Each row is a point on a landscape with many peaks, with its height.
A climber steps from a point to the highest of its 2 nearest points, and stops where none of them is higher. Distance is the straight distance between rows; heights are no part of it.
j236: [114 135 116 102 133 130 127  91 122 109 144 137 127 122 109 120 207 150
 157 126 178 152 151 109 126 120]  h=3.88
j203: [131 115 135  96 125  76 146 137 127  89 122 140 139 146 168 151 126 120
 122 114 152  94 155 102 124 173]  h=4.64
j729: [133 158 132 154  81 166 123 161 134 125 136  87 100 137 160 162 113 125
 116 110 126 101 155 101 113 141]  h=2.28
j886: [154 124 167 196 120  72 111 160  90 176 159 102 163  70  93 158  87  83
 145 124  95 130 116 138  98 121]  h=2.84
j587: [146 184 150 155 124 136 122 132 109  97 132 100  73 145 177 179 202 154
 146 120 122 133 158 126  78 131]  h=3.84
j407: [118  90  76 113 150 113  98  74 186 113 129 136 131 113 141 144 176 153
  73 137 117  90 119 117 114 143]  h=6.72
j72: [124  79 122 189 131 105  65 107  91 117  88 107 150 139 106  80  93 158
 132 125 161 162 108 154 164 107]  h=2.58
j923: [125 136  82  94 190 110 145 120 114 119 181 153 151 142 135 161 190  91
 113 148 163  76 135  95 124 105]  h=4.05
j910: [146 130  69  79 139 126  99  76 192 124 126 162 100 150 163 101 167  98
 123 123 113 104 186 137 125 182]  h=6.09
j931: [155 127  51 152 130 148 117 110 119 119 176 134 103 158 186 140 208 104
 113 144 133  65 158  90 118  91]  h=4.55
j679: [171 106 134  94 137  77 112  98 129 166 147 130 186 170 130 124 132 113
 122 136 174 153 148 115 111 201]  h=5.76
j442: [138 131 141  96 135 140 138 140 128 143 192 168 166 111 108 152 187 157
 105 146 163 125 124  47 109  79]  h=1.77
j43: [145 115 183 137 129  82 167 193 138 167 109 178 139 124 144 125  90 117
 115 155  99 120 119 115 138 125]  h=3.53
j814: [103  80  79  88 167 179 112 120  83 124  81  86 114 133  87 124 122 212
 137 106 116 167  77 169 138  90]  h=1.25
j462: [178 118 113 114 127 186  49  72 141  69 105 113 112 111 106  69 122 141
 134  87 100 164 127 162 157 126]  h=0.38
j703: [125 150 131 140 112  47 150 112  96 103 113 135 128 140 137 157 162 136
 127 115 152 138 184  90  72 181]  h=4.36
j68: [159 158 155 138 117 115 126 158 160 106  81 109  83 103 148 146  70 117
 131  96 107 111 193 127 139 172]  h=4.04
j831: [130 146 113 164 106  39 135 137 134 124 127 141 133 119 148 151 104  86
 106 132 152 147 182  78  77 142]  h=4.07
j758: [104 137 105  91 121 124 115 115 117 123 153 186 158 181 137  78 110 121
 137 127 180 181 106 137 157  60]  h=2.24
j191: [174  85 171 116 157 119  97 162 163 139 112 118 173 162 121  93 105 202
 110 145 114 176 102 132 132 150]  h=6.77
j516: [143 100 105 139 135  58 150 143 142 137  94 138 142 126 104 147  81 103
 159 132 120 127 159 112 143 110]  h=3.75
j13: [116 109  75 109 160 114 114 117 155  76 157 143 165 150 106 104 132 114
 188 109 145 114  90 174 133 106]  h=5.38
j37: [144 116 166 186  80 115 124 105  22 122 121 108 106 157 149 122 135 163
 144 134 140 151 121 148 140 118]  h=2.30
j314: [161 162 147 169 121  97 130 155 138 188 122 127 120 110 118 155 124  58
 162 163 131 151 183 112 136 106]  h=2.93
j150: [165 152 198 140 144 149 102 190 185 133 123 144 131 108 170 146  68  94
  97 134 113  87 125 130 114 144]  h=3.02
j56: [129 112 125 115 144 146  85 111 126 133 111 120 131 123 131 131  99 184
 110 121 131 179  81 130 148  65]  h=1.79
j469: [106 143 164 121 142 118 143 199 114 154 115 112 127 118 161 204  84 146
  70 125 134 119 116 114  97 108]  h=3.36
j36: [128 127  93 144 119 110 117  72 121 128 158 161 147 143 139  72 198 114
 136 132 190 162 129 143 115 132]  h=4.30
j607: [174 152 133 149 141 117 118  87 139 175 108 107 129  93 106 137 128  94
 116 150 124 171 159 123 150 101]  h=3.17
j82: [ 83 126  88 146 168  72  73 124 176 122 112 102 153 101 117 147  85 145
  98 130 134 164 128 137 104 117]  h=3.31
j228: [152 141 188 185  68 100 154 160  58 135 128 133  91  64 100 174 161 153
 154 125  73 145 126 111 102 106]  h=6.30
j727: [120  95  95 106 178 103 132 134 123  77 102 144 173 143 146 100  92 127
 166 114 108 121  84 190 132 109]  h=5.67
j86: [130  94 143 178 126 153  75 138 143  98 113  87 131 114 102  67 105 160
 142 120 135 172 110 159 129 141]  h=2.88
j757: [146 148  93 120  82 163 174 164 138 130 148 132  94 164 139 130 112  88
 155 123  55 100 130  78 118  78]  h=6.20
j687: [107 122 132 190 110  76 143 161 153 110 149 104 155 123 111 139 144 134
 126 126  98  95 115 116  44 162]  h=1.47
j584: [101 146  95 140 177  64  96 139 157 127 148  98 175 110 106 176 128 136
 158 130 152 151 140 120 111  68]  h=2.95
j880: [133 117  89 102 123 155  72  73 157 115 119 119 110 153 141 100 141 107
 150 110 130 126 168 177 138 207]  h=5.20
j397: [150 133 111 145 131 151 129 194 176 131 127  90 105 161 164 167 127 150
 117 161  91  71 138 120 107 138]  h=2.56
j745: [154 127 120 145 118 104 132 141 139 113 106 199 103  95 142 117 101 105
 166 126 137 149 143  79 175  31]  h=5.84
j343: [115 119 158 182  89 176 108 130  35 144 137  57 101 136 120 146 127 143
 135 114 150 143 112 150 150 121]  h=2.05
j762: [165  84 159 126 114 146 125 139 102 151 144 120 156 172 120 113 142 177
 144 153 149 142  93 114 164 112]  h=3.14
j349: [156 119  93 182 118 102  79  99 134  85  93 146 153 101  87  98 106 112
 159 100  99 155 108 154 130  71]  h=2.07
j196: [105 129 164 101 121 132 180 165 119 122 119 148 118 122  64 113 123 179
 188 115 115 161 111  75 122 116]  h=7.57
j209: [ 99  99 147 102 148 115 173 141  92 139 114 113 155 110 124 155  80 125
 122 116 122  97 102 140 125 150]  h=6.44
j618: [148 100 102  89 129 150 100 135 165 104 111 136 108 172 162 103 108 143
 122 125 138 121 145 161 160 189]  h=4.59
j633: [121 174 169  90 163 109 108 119 143 126 157 156 146 108 124 115  94  90
 146 106 142 147 125 154 117 144]  h=4.61
j592: [160  84 154 140  96 145 154 147  78 153 154 105 161 135 130 151 111 134
 121 135 114 115 116 106 146  97]  h=3.27
j445: [ 83 149 148  91 154 169 133 155 131 138 110 106 113 111 127 101  32  87
 152 117 134 137 112 191 160 133]  h=5.02
j741: [170 122 111 133 110 120 142 104 161  84 135 143 131 114 160 134 180  79
 134 137 117  61 154 127 112 172]  h=3.90
j511: [117 157 182 105 164 153 118 124 133 143 108 117 100 119 101  59  77  86
 127 129  91 129 116 202 144 170]  h=4.72
j459: [134 137 167 145 148 140 148 141 141 124  93 163 106 107 186 140 132 131
  76 170 159 119 139 124 195  98]  h=6.40
j289: [158  53 147  81 149 123 142 112 100 125 102 141 166 170  96  72 120 182
 130 136 153 150  94 141 161 148]  h=3.01
j627: [137 144 184 112 108 135 127 104 117 170 129 121 120 166 111  66 120 114
 120 139 107 174 128 147 112 198]  h=4.23
j753: [145 172 111 168 117 119 133 171 150 151 134 126  90 184 181 128 106  79
 106 149  84 121 167 120 116  85]  h=5.48
j909: [ 82 114 131 164 131 105  84 168 141 162 130 108 127 105 120 127  56 102
 152 133 178 187 142 141 159  93]  h=2.55
j842: [105 149 187 107 148 150 159 106 107 142  99 123 117 124 118  89 128  97
 135 136 118 105 111 184 165 227]  h=4.49
j573: [144 114 145 138 110  69 153 177 136 157  81 158 113 145 131 119  55 101
 159 153  96 148 151 102 135 130]  h=3.64
j87: [100 122 155  80 146 153 120 123 123 125 149 176 126 168 156  88 140 167
 109 130 185 165  98 132 173 109]  h=2.43
j49: [101 125  84  60 166 111 118  64 177  98 107 177 110 103 138 138 150 171
  78 106  96 123 103 132 109 127]  h=5.49
j58: [ 61 154 146  98 177 110 131 161 172 169 173 141 155 149 103 126 178 135
 109 164 164 136  82  99 101 126]  h=7.88
j309: [138 108 161  63 173 114 119 163 156 137 125 149 155 144 117 132 110 205
 125 138 152 161 112  96 112 139]  h=7.07
j764: [133 115 193 176 109  69 148 140  72 162 110 164 101  58 102 152 121 145
 153 128 107 165 129  97 139  80]  h=6.76
j989: [157  90  72 178  70 170 118 123 130  99 127  71 132 157 103 136 139 158
 121  92  77 110 117 108  97 131]  h=3.99
j891: [118 127 140 188 102 114 181 138  64 144 108  96 115 160 136 126 139 110
 141 163 131  86 121 177 181 135]  h=7.82
j711: [131 139 119 174 125 138 185 145 104 129 129 108  83 138 149 153 154  75
 114 161 107  51 143 149 169 129]  h=7.21
j525: [125 129 155 145 102  98 141 185 150 143 142 178 130 118 134 134 108 106
 133 121 173 160 157  44 107  90]  h=6.83
j943: [101 143 127 136 176  88  94  99 139  89 132 143 168 103 107 103 135 113
 152 125 147 146 105 167 140 135]  h=4.98
j252: [115 143 121 124 149  97 148 161 180 104 156 192 128 126 123  84 135 101
 139 145 147 130 158  50 128  85]  h=6.48
j995: [141 155 168 143 123 173 174 187 194 135 164 161  99 136 138 105 178 116
 126 182 105 100 126  85 108 134]  h=5.81
j400: [114 122 157 138 143 109 148 183 148 144 158 111 190 111 102 158 133  93
 101 145 143  87 111 114 107 157]  h=1.59
j867: [153 129 123 150  67 166 139  79 121 132 136 115 124 147 113 112 165 137
 107 114  64 111 103 123 102 117]  h=4.31
j887: [144 123 147 190  79 193 137 152  86 116 141  71 107 120 120 131 127 131
 162 125 110 100 109 157 147 147]  h=1.90
j974: [136  97 146 162  81 108 142 177 130 127 127 181 118 101 131 139  95 122
 132 122 124 132 136  54 141  51]  h=6.41
j615: [121 114 211 170 123 143 138 227 134 127 148 105 144  66 104 141  75 149
 136 122  98 121 115 145  89 164]  h=3.49
j940: [ 96 148  89 152 118  79 105 141 165 136 141 115 129 142 135 120  94 100
  94 124 141 148 155 103  89 108]  h=3.76
j276: [ 90 137 205 152 113 139 160 232 154 153 101 113  98 106 142 151  87 138
 106 148 108  98 112 121 109 170]  h=3.63
j996: [170 146 145 102 134 128 112 136 143 128 113 180 103 126 136 143  82 136
 146 120 103 163 167  92 174  77]  h=5.14
j114: [ 98 134 171  96 138 147 123 106  38 150 101  73  87 154 120 116  89 140
 108 104 140 154 132 160 142 171]  h=2.68
j563: [119 130  63 123 106 148 142  91 185 113 125 184 112 134 121  89 109  63
 110 115  89  93 127 127 139 105]  h=2.83
j985: [104 128  60 180 135  90 124 108 191 144 113 146 113 159 126  64 192  93
  80 174 111 140 136 128 118  99]  h=3.56
j850: [142 148 155 156 136 138 113 128 123  80 130 114 103 114 189 150 189 187
 130 141 135  91 110 139 111 136]  h=4.56
j100: [143 139 131 131 143 107 131  74 106 125 150 135 154  61 124 186 177 117
  97 123 149 102 148 119 133 138]  h=5.09
j915: [ 93 138 126  72 184 143 141 126 135 114 111 121 146 118 112 117 108 169
 163 106  87 114  55 201  92 159]  h=6.08
j965: [112 138  62 144 140  86 102  55 176 145  96 135 102 133 152  93 192  99
  84 163 133 155 158 156 130 127]  h=4.18
j181: [145 137 165 140 128 151 104 209 209 126 148 120 130 133 174 150 101 137
 109 145 104 112 134 108  89 119]  h=2.80
j304: [ 84 134  73 171 120 148 191 140 100 120 152 128  87 111 116 146 171  76
 134 152 116  51 148 107 165  85]  h=6.62
j240: [106 141 190 149 104 113 158 164 140 154  91 109  91 106  95 127 102 155
 111 149 108 131 144 114 116 177]  h=3.80
j576: [ 62 127  47 154 167  81 153 124 182 132 149 136 144 150 109  84 160  62
  99 168 119  91 122 122 111  98]  h=3.24
j481: [ 61 120 115 158 156 135 129 153 151 134 125 119 142  89  98 119  94 117
 143 144 151 135 125 137 162  97]  h=2.29
j684: [137 142 131 138 122 152 130 113  93  69 146 138 110 139 186 166 182 196
  92 130 111  93 103 107 114  84]  h=5.42
j284: [ 78 122 111 153 121  99 166 182 143 120 156 134 157 128 113 119 122  89
 107 140 112  73 128 105  87 142]  h=1.53
j464: [131  91  81 135  78 164  69 117 129  85 129  82 123 166 123 124 125 173
 131  93 125 142 152 126 102 175]  h=3.59
j345: [135 137 179 149 135 127 145 152 138 145 177 150 170  82 113 152 174 118
 117 160 163  98 112  82 111 105]  h=1.67
j942: [120 120 124 150 145 122  98 166 139 179 146  92 156 146 136 142  56  91
 111 146 166 139 151 154 154 149]  h=2.87
j634: [106  95 106  77 118 172 126 163 130 139 119  90 133 142 113 170  94 199
 110 124 182 152 136  81 142 138]  h=3.87
j440: [144  99 171 139  75 145 144  62  75 131 135 148 144 129 158  97 162 118
 106 117 181 120 133 132 139 194]  h=2.70
j972: [195 135  57 167 104 160 116  74 131 121 155 122 122 131 189 150 197  79
 125 146 113 100 143 124 102 102]  h=3.82
j715: [119 134  63 134 144 117 144  95 178 139 135 138 146 117 108 100 133  58
 116 142 109  89 155 111 139 124]  h=3.04
j701: [100 117 170 137 105 134 158 120  91 128 139 119 139 112  79 131 155 144
 145 120 174 147 126 118 148 126]  h=3.62
j420: [152 126 121 153  48 191 150 137 141 133 153 151  94 122 132 123 139 108
 155 105 104 139 134  73 136  57]  h=6.59
j689: [128 132 163 193 106 105 125 179 103 181 135 111 117 128 111 136  94  94
 181 136 127 119 133 143 134 102]  h=2.79
j859: [166  87 183 139 101 153 152 165 130 172 124 134 163 115 125 137  75 128
  96 152 120 114 127 100 142 142]  h=3.39
j89: [104 135 181 131 134  62 191 159  88 138  78 174 109  97  99 135 100 133
 161 127 136 144 136  94 157 111]  h=7.17
j964: [147 154 118 160 126 117  98  87 110 170 197 131 174 131 165  85 166  69
 142 148 188 177 109 163  99 126]  h=4.83
j65: [179 124  78 153 106 150 107  72 166 122 177 131 157  99 181 130 175  53
 133 142 140  87 152 149  92 157]  h=3.54
j906: [156 101 132 112 118 100 180 147 102  77 139 152 141 121 129 176 139 151
 139 112 145  96 160  66 119 136]  h=4.45
j301: [153  95 116  57 108 152 153 129  93 131 126 113 148 140 103 195 104 185
 112  91 135 143 137  82 116 114]  h=4.10
j639: [141 148  98 104 118 137 159 156 127 143 121 146  91 190 170 125  96 102
 136 127  95 116 145 115 131 104]  h=5.92
j803: [160  86 141 130  99 136 120  82 105 110 159 140 176 172 160  64 133 128
 110 128 141 141 104 139 118 191]  h=2.85
j777: [117 170 119 158 146  94 129 171 141 126 137 138 105 129 169 157 114 118
  91 165  87 109 126  89 102  53]  h=4.97
j398: [146  77 127 174  99 141  83 135 130  92  93  75  99 132 113 111 104 194
 130 104 145 158 156 120 115 166]  h=3.21
j934: [110 202 122 102 141 150 109  82 109 107 114 136  77 139 139 127 125 130
 136 107 103 155 122 175 114 109]  h=3.83
j334: [ 42 138 120 130 171 117 126 192 160 140 150 107 162 120 113 119  81 121
 148 140 142 149  73 161 123  89]  h=2.14
j737: [113 117 106 120 112 114 127 107  91 104 128 152 143 136 137 122  86 137
 119 100 139 159  97 131 166  48]  h=2.03
j461: [108 127 110 162 107 128 145  98 166 137 118 116 123 158 121 104 192 153
  97 150  77  96  80 157 112 139]  h=4.65
j351: [155 120 153 115 114 123 126 111   9 140 109  82 114 168 120 123  77 152
 142 100 122 164 121 142 140 131]  h=2.51
j266: [163 139 127 159 102 113 178 132 134 101 105 144 120  93 132 149 117  97
 124 120 105  82 182 113 133 147]  h=4.20
j227: [127 111 167  63 185 124 187 171 127 136 105 115 164  98 110 149  97 147
 143 120  88  95  81 173 101 172]  h=6.27
j870: [ 86 146  51 178  89 104 177 100  98 115 149 142  99 107 107 104 177  50
 125 123 129  81 165  83 121 110]  h=6.06
j355: [140 192 158 161  79 126 179 153  89 144 114 107  69  98 116 188 149 128
 148 124  76 140 170 103 105 125]  h=5.87
j231: [110 154 147 181 111 106 133 149  90 141 113 106 101  79 152 189  93 137
  64  99 117 110 136 136 128 121]  h=3.89
j578: [ 73 136 141  88 167 178 154 177 183 148  92 133 115 118 144  83  70 137
 139 143 104 129  81 188 144 153]  h=5.33
j913: [110 144 191  96 137 124 183 127 129 166 133 140 122 158  98  82 146  98
 137 159 128 125 125 148 154 190]  h=4.34
j778: [136 164 138 127  99 151 161 169 100 113 128 123  95 106  99 175 117 113
 195  97 105 130 168 103 142  97]  h=5.50
j669: [168 109 175 171  83 155 121 196 147 134 149 100 156  82  93 162 113 148
 133 104  87 124 139  96  77 159]  h=3.35
j147: [108 115  54  50 141 140 144 123 149 136  99 128 134 143  96 148  74 151
 127  99 113 138 143 104 132 115]  h=4.25
j427: [123 101  67 116 137 109 130 145 135 122  82 102 144 114  77 142  64 135
 167 106 120 151 135 123 158  92]  h=3.97
j889: [ 78 111  75  56 149 166 112 101 116 128 118 118 127 141 109 129  86 149
 127  89 156 150 124 167 151 130]  h=4.63
j999: [170  98  98 196 100 140 110  91 109 111 116 116 150 149 127  97 124 114
 142 119  95 131  86 181 160  51]  h=2.32
j386: [103  98 112 128 166  87 127 146 132 100 113 132 145 183 172 110 114 152
 138 150 129 113  73 193 134 142]  h=6.03
j403: [176  97 133 132 127  82  86 106 116 143 121 113 151 184 145  93  89 136
 119 132 131 188 153 121  91 177]  h=6.07
j381: [151 130 161 149 115 133 103 151 142 130 160  99 146 151 154 106  98 100
 143 124 150 122 145 159 115 166]  h=3.11
j649: [119  82 109  55 164 129 120  85 134 133  84 125 132 118 150 158 111 170
  85 112 134  91 125 144 123 215]  h=3.60
j183: [140 164 190 162 108 113 157 146 143 152  96 125  80 123  95 102 160 145
 163 147  83 165 146 119 127 159]  h=3.98
j517: [103 126 150 103 139 159 135 117 106 172 133  86 147  97 105 144  81 112
  70 108 119 114  98 167 122 170]  h=6.84
j174: [105 117 101  79 152 147 151 171 199 115 166 209 144 147 108  56 146  97
 151 140 136 121 125  87 148  97]  h=6.25
j698: [123 144  81 102 165 107 112  75 112 123 177 115 163 103 131 198 210  95
 109 129 156  70 135 122 100 129]  h=4.44
j290: [136 115  66 145  95 141 148 105 107  96 192 118 138 144 124 146 220 110
 124 127 133  70 129  93  91  94]  h=5.28
j951: [131  82 115 112 154 123 108 119 159 118  75 102 126 127 158 129  70 150
  91 147 121 114 146 168 146 210]  h=4.06
j153: [127 166 156 124 147 104 108  96 133 142 141 137 135  78 125 184 198 134
  89 128 175 134 144  80  91 148]  h=6.05
j938: [185 184 128 112 124 104 136 103 115 142 129 128 105 138 134 141 192  92
 159 132 141 168 184  98  92 146]  h=7.87
j204: [152 142 210 131 107 171 141 169 115 135 123 154 103 106 106 110 107 140
 197 123  86 140 100 126 162  91]  h=7.42
j958: [119 127 143 111 133 156 140 192 215 155 153 162 136 154 108  93 145 120
 135 177 122 119 129  91 131 142]  h=6.02
j466: [167 119 185 170 102 148 128 149 131 147 151 136 175 118 153 124  78 100
 116 129 122  97 114 142 107 162]  h=3.26
j69: [166  96 102  79 123 124 152 139 111 117 149 143 138 170 149 172 116 171
 130 116 128 114 139  51 115  76]  h=4.28
j105: [126 151 108 176 108  83 130 164 102 135 127  98 104 116 156 194  98 107
  98 131  86  90 137 130  97  93]  h=4.48
j488: [170  90 167 120 138 111  86 114 136 152  97 120 142 164 107  78  88 136
 119 144  87 207 119 137 135 123]  h=6.43
j431: [162 141 113 119 123 148  90  28 124 104 104 143 120  96 104  87 135 124
 122  90 109 156 131 152 131 134]  h=0.22
j709: [112 138 128  80 127 167 110 108  88 164 135  70 104 166 149 156 140 142
  91 120 152 146 120 146 145 166]  h=2.97
j930: [128 164 224 113 130 152 142 136 131 153 117 113 121 117  77  81 137 144
 142 133  77 154  90 132 111 176]  h=4.12
j285: [144 148 147  87 142 152 176 174 127 128 117 152 104 134  70 128 138 158
 213 144  76 126 103 116 157  86]  h=7.83
j307: [ 84 134  84  90 140 171 109  72 111 123 121 109 128  96 128 156 132 132
 104  97 140 107 111 172 156 124]  h=5.44
j646: [112 113  71  87 170 173  79  94 123  74  58  99 106 104  79 105 117 192
 134  87  84 162  76 183 123 103]  h=0.99
j247: [171 139 178 121 132 127 118 142 153 108  86 161 117  72 131 131  46 132
 125 106 124 147 172 109 159 136]  h=4.53
j328: [128  88 132  69 146 151 114 100  98 164 114  95 136 135 115 162 145 171
  85 121 148 120 117 136 133 203]  h=3.29
j256: [100 137 190  75 157  87 190 169 107 120  95 167 133  92  82 142  84 172
 175 117 107 145 104 106 135 106]  h=7.40
j589: [123 144 146 138  95 121 142 103 110 165 138 124 155  97  75 126 120  90
 121 121 140 161 136 118 135 112]  h=3.45
j650: [144 119  61 117 123 194  53  80 151 108  93 111  94 131  89 108 126 169
 112  81  96 165 118 152 138  96]  h=0.64
j642: [110 132 129 146  96 174 132 151 119 115 136  71 108 104 103 148 126 133
 146  98 114 101 143 147 112 179]  h=2.06
j395: [167 151  96 130 105 118 102  38 118 128 148 148 140 114 135 119 140 111
 108  94 110 168 135 111  93 112]  h=0.08
j935: [147 154 119 129  87 170 148 109 128 137 209 152 152 108 135 147 181 107
 117 108 153 135 144  54  82  90]  h=1.89
j399: [121  98  92 109 126 185  68 126 129  89 135  63 127 139 137 150 113 194
 153  92 129 102 109 159 106 150]  h=3.20
j79: [148  79 152 102 125 137 129  89 137 132 143 149 183 176 110  55 176 134
 141 132 133 152 105 151 149 181]  h=2.92
j605: [112 109 106 125 169 113 146 156 111 103  80  99 126 155 161 153 111 126
 161 155 139  83 128 184 162 142]  h=6.66
j242: [116 138 142 143 135 113 164 146 113  93 116 122 118 131 149 100 110  89
 177 150 137  95 117 198 172 148]  h=7.27
j408: [153 128 144 123 134 127 119 113 147  95 127 178 120 127 194 131 127 137
  94 128 174 118 152 115 152 138]  h=5.22
j874: [ 95 175 149  95 176 112 124 121 137 185 157 128 148 127 102 170 196 106
 103 151 188 122 137  98 108 140]  h=7.19
j904: [178 101 153 194  83 158  93 134 123 129 128  95 131  83  92 122  88 148
 137 113  86 152 143  98 108 137]  h=3.18
j394: [132 208 147 122 111 172 108 117 132 129 138 125  76 146 162 138 153 122
 158 119 129 156 146 142 122 132]  h=3.37
j410: [145 133 142 144 152  78  99  94  95 180 157  98 181 127 136 123 116  85
 130 137 180 161 144 156 101 157]  h=5.37
j11: [154 136 163 133  71 170 129 146 124 164 149 143 118 136  94 104  93 114
 165 111  88 166 115 103 134  91]  h=7.06
j90: [116 122  75 140 128 151 120  95 148 109 102 125 104 169 133  82 186 136
 153 157  87  91 107 181 134 157]  h=5.10
j201: [116 163 140  98 180  93 115 115 152 124 150 183 143 131 147 118 153  96
 124 160 212 145 155 130 173 107]  h=3.81
j179: [ 70 127 104  89 159 180 120 143 152 115 106 123 126 122 127  80 107 149
 145 120 102 115  53 222 131 128]  h=5.70
j568: [146 167 111  68 146  97 121  86 139 133 116 147 102 137 139 134 185  73
 144 138 133 131 196 115 101 188]  h=7.14
j955: [113 103  89 127 152  87  63  51 169 119  96 148 139 117 143 110 188 127
  94 127 149 129 129 147 123 162]  h=5.30
j676: [144 124  78 163  95 172 120  81 163 134 120 147 133 124 122  87 126  84
 107 121  75 115  90 158 170  69]  h=2.57
j613: [101 140 157 108 148 170 147 146  99 153 102 119 101 141 127 135 131 169
 138 153 149 143 106 157 180 120]  h=6.79
j567: [ 94 128 133  52 158 113 145 138 159 171 129 152 142 155  91 131 149 161
  91 149 151 146 120  89 144 157]  h=7.41
j26: [142 102 102  87 175 160  71 114  95 136 108  78 118 148 130 146 102 212
 112 128 125 179 116 147 142 100]  h=1.52
j912: [131 115 104  74 196 114 117 129 142 116 154 150 157 157 150 152 160 130
 130 163 208 127 142  95 156  85]  h=3.74
j795: [102 118  91 131 122 121 139  74 106 100 125 117 128 113 136 139 138  96
 119 120 134  82 116 179 153 135]  h=6.42
j768: [108 131  99  50 140 139 129  48 112  89 115 161 100 136 144 135 177 166
 112  90  97 106  85 138  97 142]  h=4.86
j108: [135 118 112 128  76 174 137  34  70 120 150 149 134 108 131 130 185 115
 112 100 172 104 129 128 152 130]  h=2.42
j372: [147 176 152  71 173  91 107  96 164 111 130 199 131 126 158  89 124  92
 146 128 175 160 172 136 145 136]  h=4.26
j357: [ 81 130 133 195 111  75 132 165  97 106 124  99 113 157 140 131 132 171
 129 116 136 123 113 142  56 148]  h=1.36
j323: [ 70 162 115 131 190  77 122 166 141  92 150 106 156  91  96 178 167 141
 158 143 165 125 130 125 108 120]  h=2.76
j771: [ 81 142 107 110 137 142 116 178 125 139 118  89 116 122 140 196  64 164
 109 109 160 138 143 135 118 147]  h=3.47
j721: [139 130 122 126  88 196 103  66 121 133 199 152 144 102 133 121 183 117
 112 108 180 131 127 102 123 128]  h=2.13
j505: [143 117 105 175 152  68  86 118 121 137  98 115 143 141 119 130 128 129
 147 152 158 164 139 158 167  97]  h=2.25
j785: [ 89  98  66 123 113 156 150  96 124 114 125 121 123 184 149 107 167  97
 122 146 140  57 110 161 167 144]  h=5.71
j390: [116 130  74 174  75 122 171  94 116  92 171 132 147  98 103 107 195  82
 153 110 150 100 144 103 106 119]  h=5.68
j905: [135 186  99  75 136 120 109  67 124  77 124 162  87 159 157 119 170 134
 162 104  98 119 127 151 111 119]  h=4.35
j137: [167  93 157 204 113 105  98 113  94 139 119  72 147  55  80 119  88  98
 134 109  75 147 148 132 104 133]  h=3.00
j593: [112 126 169 118 125 168 165 157 123 121 103 156  97 115 160 146 152 185
  98 145 157 110  98 102 170 112]  h=7.86
j52: [122 115 123  58 140 162 111 106 100 134 148 130 114 188 184 135 148 161
 123 122 181 144 122 152 164 145]  h=2.66
j358: [ 99 137 142 100 141 176 152 138  94 127 144 145  99 140 177 169 166 206
  77 132 143 124 103  98 152  66]  h=6.63

Where does a climber stop that starts at each point below?
j201 -> j891
j469 -> j285
j284 -> j859
j462 -> j938
j930 -> j517
j343 -> j938
j314 -> j58

Write out the way that a climber takes from each point below.
j689 -> j314 j607 j589 j701 j236 j36 j964 j410 j679 j403 j488 j191 j309 j567 j58
j886 -> j137 j904 j669 j615 j276 j240 j183 j930 j627 j913 j842 j511 j445 j578 j179 j915 j227 j209 j517
j687 -> j284 j400 j345 j442 j935 j721 j108 j440 j803 j79 j289 j762 j592 j859
